Points on a hilly landscape, in no order, each with its height.
From any point a ball takes the steepest step (drop divided by distance) to one of its 3 nearest points. It stops when none of these is lower. Distance is the straight distance between rows; heights are no part of it.
Q365 h=422: [100 152 111 159 131  32 107 170]
Q436 h=466: [130 109 127 138 111  79 175 119]
Q155 h=335: [113 131 142 135 142 175  75 129]
Q438 h=555: [126 114  60  89 128  99 118 113]
Q441 h=371: [118 155 114 132 160  54 110 163]
Q520 h=394: [105 159  82 121 162  65 103 146]
Q617 h=354: [155 136 138 103 150 142 128 175]
Q675 h=267: [100 126 137 118 155 165  97 138]
Q445 h=756: [ 69 142 151 172 135 147 175  78]
Q579 h=41: [162 124 168 177 106 149  86 116]
Q567 h=260: [115  97 166 147 137 119 131 146]
Q763 h=395: [137 156 111 142 129  50 118 166]
Q138 h=686: [129 165  96 134 109  76 184  99]
Q229 h=304: [110  93 178 154 130 140 108 144]
Q397 h=234: [123 111 170 159 137 157  96 145]
Q493 h=183: [128 120 176 171 138 148  71 130]
Q333 h=417: [ 75 116 140 153 118 106 182  82]
Q692 h=108: [102 109 145 122 157 133 115 150]
Q233 h=396: [130 107 161 172  81 152 116  99]
Q524 h=314: [103 140  91  94 175  92 117 135]
Q552 h=241: [114 123 125  96 162 145 127 145]
Q569 h=345: [127 105 145 130 144  88 138 150]
Q368 h=687: [100 173 155 140 142 150 196 107]
Q843 h=491: [123 134 144 153  95 164 175  89]
Q933 h=432: [156 108  71  67 120 156 124 124]
Q850 h=469: [156 124 137 127 119  77 154 150]
Q398 h=607: [113 160 140 146 112 159 191 103]
Q215 h=250: [101 113 119 105 177 109 125 139]
Q491 h=89: [139 120 164 132 120 151 114 161]
Q588 h=480: [136 103 153 153 101 130 165 134]
Q741 h=451: [114 111 102  97 137 184  99 123]
Q87 h=494: [139 103  67  66 127 121 120 122]
Q453 h=414: [106 116 125 146 124  85 179  91]
Q810 h=405: [181 164 163 140 128 173  51 127]
Q627 h=309: [113  95 159 147 125  99 149 128]
Q971 h=418: [146 136 115  92 148 171 122 156]
Q223 h=367: [134 145 137 127 142 182  47  92]
Q970 h=385: [109 100 151 161 101 135 167  92]
Q559 h=360: [122 162  69  93 158  92 113 143]
Q157 h=423: [112 130 142 152  95 146 176  99]
Q362 h=476: [151 140 109  83 136 200 103 140]
Q161 h=419: [156 161 113 124 138  63 122 173]
Q750 h=372: [122 120 130 136 143  47 128 147]
Q573 h=199: [138 108 163 132 125 125 134 155]
Q941 h=368: [120 136 126 131 137 184  56 100]
Q373 h=356: [166 116 152 127 108 135 152 154]
Q57 h=765: [153  58  91  77 119 103  98 154]
Q118 h=340: [146 120 155 158  82 150 124 120]
Q714 h=338: [147 131 143 110 146 130 141 170]
Q14 h=352: [115 121 123 121 174  70 116 154]
Q603 h=311: [ 95  99 155 179  95 143 136  92]
Q247 h=357: [131 159  78  91 161  98 116 146]
Q799 h=447: [147 101 141 131 117 108 161 144]
Q548 h=450: [157 146 122 134 124  61 144 147]
Q179 h=528: [128 132 111 160 118  34 150 125]
Q955 h=735: [ 99 180 169 169 141 163 168 104]
Q589 h=412: [156 149 153 133 126 186  88 144]
Q906 h=498: [158 142 107 137 101  61 168 132]
Q322 h=592: [132 136  50  73 141 105 113 128]
Q249 h=384: [124 122 114 117 118 199  66 111]
Q509 h=177: [157 129 167 163 104 162  96 129]
Q489 h=542: [180 145 163 168  80 167  97 120]
Q890 h=307: [109 133 128 141 109 118 197  88]
Q896 h=147: [118 140 119 128 111 120 199  97]
Q644 h=759: [ 89 158 151 168 127 163 166  74]
Q867 h=369: [167 136 170 145 109 166 102 156]
Q184 h=562: [120  79  77  82 123 152 111 119]
Q363 h=355: [150 150 104  72 153 138 131 159]
Q139 h=312: [117 123  98  82 163 132 128 128]
Q28 h=381: [142 131  71  65 144 143 129 131]
Q761 h=365: [143 140 154 148 143 181  64 133]
Q143 h=727: [ 87 155 145 151 138 140 194  87]
Q8 h=493: [148  78  74  70 106 141 114 129]
Q823 h=561: [137 131 140 152  78 166 166  99]
Q228 h=359: [124 142 138 128 133 186  65 113]
Q738 h=353: [ 92 115 101  98 155 148 119 126]
Q235 h=334: [129 142 120 108 170  90 120 163]
Q317 h=496: [134 129 119 137 107  52 170 120]
Q530 h=646: [139  82  66  83 106  92 109 124]
Q297 h=358: [103 100 142 151 110  99 170 104]
Q916 h=305: [138 145 126  93 157 122 132 161]
Q220 h=525: [170 126 151 145  85 160 131 139]
Q587 h=115: [104 136 149 179  92 153 146  75]
Q860 h=375: [144 140 126 112 131 202  72 120]

For each start below, name the point where the ball stops.
Q14: Q916
Q750: Q491
Q317: Q491
Q333: Q896
Q220: Q579
Q971: Q916
Q644: Q587
Q850: Q491
Q843: Q587
Q823: Q579
Q738: Q692
Q627: Q491
Q8: Q692
Q398: Q587
Q184: Q692
Q155: Q692

Call two points neighbours if one is among the 3 nearest of the other. Go from one point of each pair to the other, from neighbour to neighbour, staying as low as possible. Name the highest point that can't be avoided.
Q491 and Q579: Q397
Q692 and Q896: Q453
Q587 and Q692: Q970
